Points, in no order, along strands that fork, close into loops and pass close to each other.
Two points are linked if the straight distance between their rows is under 56.9. Some points are linked to none.
Ropo: [ 27 -14 -48 -64 -29  10  13 -12]
Zaku: [ 34 -26  18 -32 -22   7  61  -1]
pamis: [ 87 -11 -28  28 -25  -8  20 -10]
Giti: [-57 -24  33 -75  -6  14  -1  22]
fomu: [ 35 -28  51  12  58 -10   8 -13]
zubam: [ 59 -34  50  16  49 -28  20 -16]
gakot: [ 29 -19 -48  63 -36 -76  14  -5]
Zezov: [ -4  18 -46 -44 -39  51  13   2]
luku: [ 23 -22  37  83  40 -76  -1  -7]
lati: [ -33   26 -102   21  -35  -57  -28   -7]
zav: [ -8 -30 -25 -63 -22 -12 -56  20]
tif: [ 72  18 -72  31 -24 -39  11 -30]
zepit: [ 51  30 -89  53 -25 -62  22 -31]
solaf: [ 56 -27  18  57   1 -58  -1   3]
Zil: [ 57  42 -60   1 -16  36  18 -14]
kurid: [ 11   6  -2 -25 -57  25  84 -12]
tafit: [ 11  47 -78  35 -32  -3 -38   0]
tigol: [ 91  18 -58  19 -22  -3  26 -32]
zodi: [ 10  30 -43 -33 -37  54  44  -6]
tup: [-24  -7 -31 -55 -36  37 -39  29]
Bafas: [-39   4   8 -42 -61  30  49   7]
miva: [-19  -7  37  24  20   9 -64  42]
vis: [-76  18  77 -14 -19   7  46   3]
kufe: [-78  -9  58 -41  43  28  -6  10]
Zukor: [-22 -19  -7 -58 -25  20 -37  31]
tak: [ 85 -36  20   9  -2 -13  39  -6]
gur: [-51   2  36  93  57 -41 -50   9]
lev: [-33 -11  35  -7  20  19 -64  43]
gugal: [  1  32 -73  53 -41 -19 -32   5]
sino: [  1 -20  48  -2  39   7 -21  18]
Tus: [ 15 -24  35  -5  12   8 -17  24]
Biz: [-43 -11  50  -5  76  26 -42  -9]
vumod: [-13 -21  39 -35  -5  22  24  20]
lozez: [-13 -26  36   0  94  11  -8 -62]
Vinub: [ 26 -22  43  48  73 -47 -16 -32]
vetar: [ 33  88 -83   3   7   1 -19 -11]
Zabi: [-47   1  32 101  24 -37 -51  39]
Boki: [ 48  56 -71 -36  -8  32  41 -27]
nekif: [ 31  51 -61  -3 -20  53   7  -3]
zegum: [-16 -18  60 -16  50  17  11   2]
mup: [-44  -9  63 -11  68  26  24 -28]
vab: [-74  12  81  -6  24  25  43  -2]
Bub: [ 16 -28  38  25  87 -40 -23 -49]
viso: [ 27   3 -24 -31 -41  36  56  -7]
bez: [-61 -10  69 -43  25  -9  49 -23]
Ligal: [ 10  30 -44  15 -36  54 -39  26]
kabo: [  7  20 -75 -29 -29   4 -47  -2]
Nugup: [ 16 -35 -22  75 -20 -92  24   9]
lugu: [-22 -21 -20 -90 -40  13   6   7]
Sar: [ 22 -17  62  23  74  10  23 -24]
gesu: [-45 -23   6 -84 -40  13  18  13]
ludu: [  3 -28  35  13  94 -13 -21 -63]
gevi: [  9  33 -76 -43 -25  27 -32  -2]
Meve: [-68  12  59 -30 -52   3  47   4]
nefo: [-37 -14  58 -35   5   9  45   5]
tavof: [ 51  72 -81 -28   8   4   5 -23]
sovar: [-42  -4  35  60  68 -30 -67  -4]
zego: [-33   1  33  78  13 -18 -64  45]
kof: [-25   1  46  56  27   7 -70  44]
koba: [ 20  63 -61  12 -20  65 -19   9]
Pek: [ 20 -16  42  75  65 -61 -11 -22]
gat: [-44  11   9 -29 -58  51  34  22]
vedod: [  7 -13  32 -26 -40   6  83  -7]
dor: [ 32  -2 -71  52 -38 -72  15 -20]
feri: [ 23 -33  11  73   3 -91  10   5]
Mepo: [ 72 -22 -13  45 -23 -39   3  -1]
Miru: [ -4  10 -22  -4 -35  62 -29  37]
Redal: [-28  20 -69  60 -44 -33 -34  20]
lir: [ -7  39 -66 -45 -29  56 -10   4]
Mabiz: [ 28  54 -78  17 -21  10 -31  -7]
zumor: [-68  -7  69 -30  47   0  46 -45]
dev: [-48   8  35 -36 -66  -1  58   0]
dit: [ 74 -38  34  12  17 -27  27  -7]
lek: [-71 -17  52 -66  15  13   7  13]
nepul: [-35  -9  40  19  70  -9 -66  -4]
Pinu: [  3 -14 -57 -51 -34 -14 -58   5]
firud: [ 11 -18  17 -16 -11  25  -7  26]
Fimeb: [-30   6  -1 -26 -42  63   2  37]
feru: [ 65 -28   9 -18 -18   5  60  -6]
Dofod: [-48 -12  47 -29  34  29 -38  30]

How many points has the smallest loop of links through each point below? Write 0 if it is on no loop.
zepit | 10
bez | 9
vis | 0
Zezov | 0

A fork is a point with three links, a tip a point with one. Leave the first point through the second and follow the links. Name the first fork or tip that comes.
Zaku, feru | Sar
kufe, lek | lugu
zego, Zabi | Biz
lozez, ludu | feri
Vinub, Bub | lozez
dev, Meve | vab
Pinu, zav | tup
Mabiz, tafit | Redal

Name the points in between on the shortest way along the links from the first point to the second, in order.
gat, Ligal | Fimeb, Miru
sovar, miva | gur, Zabi, zego, kof
vetar, gugal | Mabiz, tafit
lev, Giti | Dofod, kufe, lek
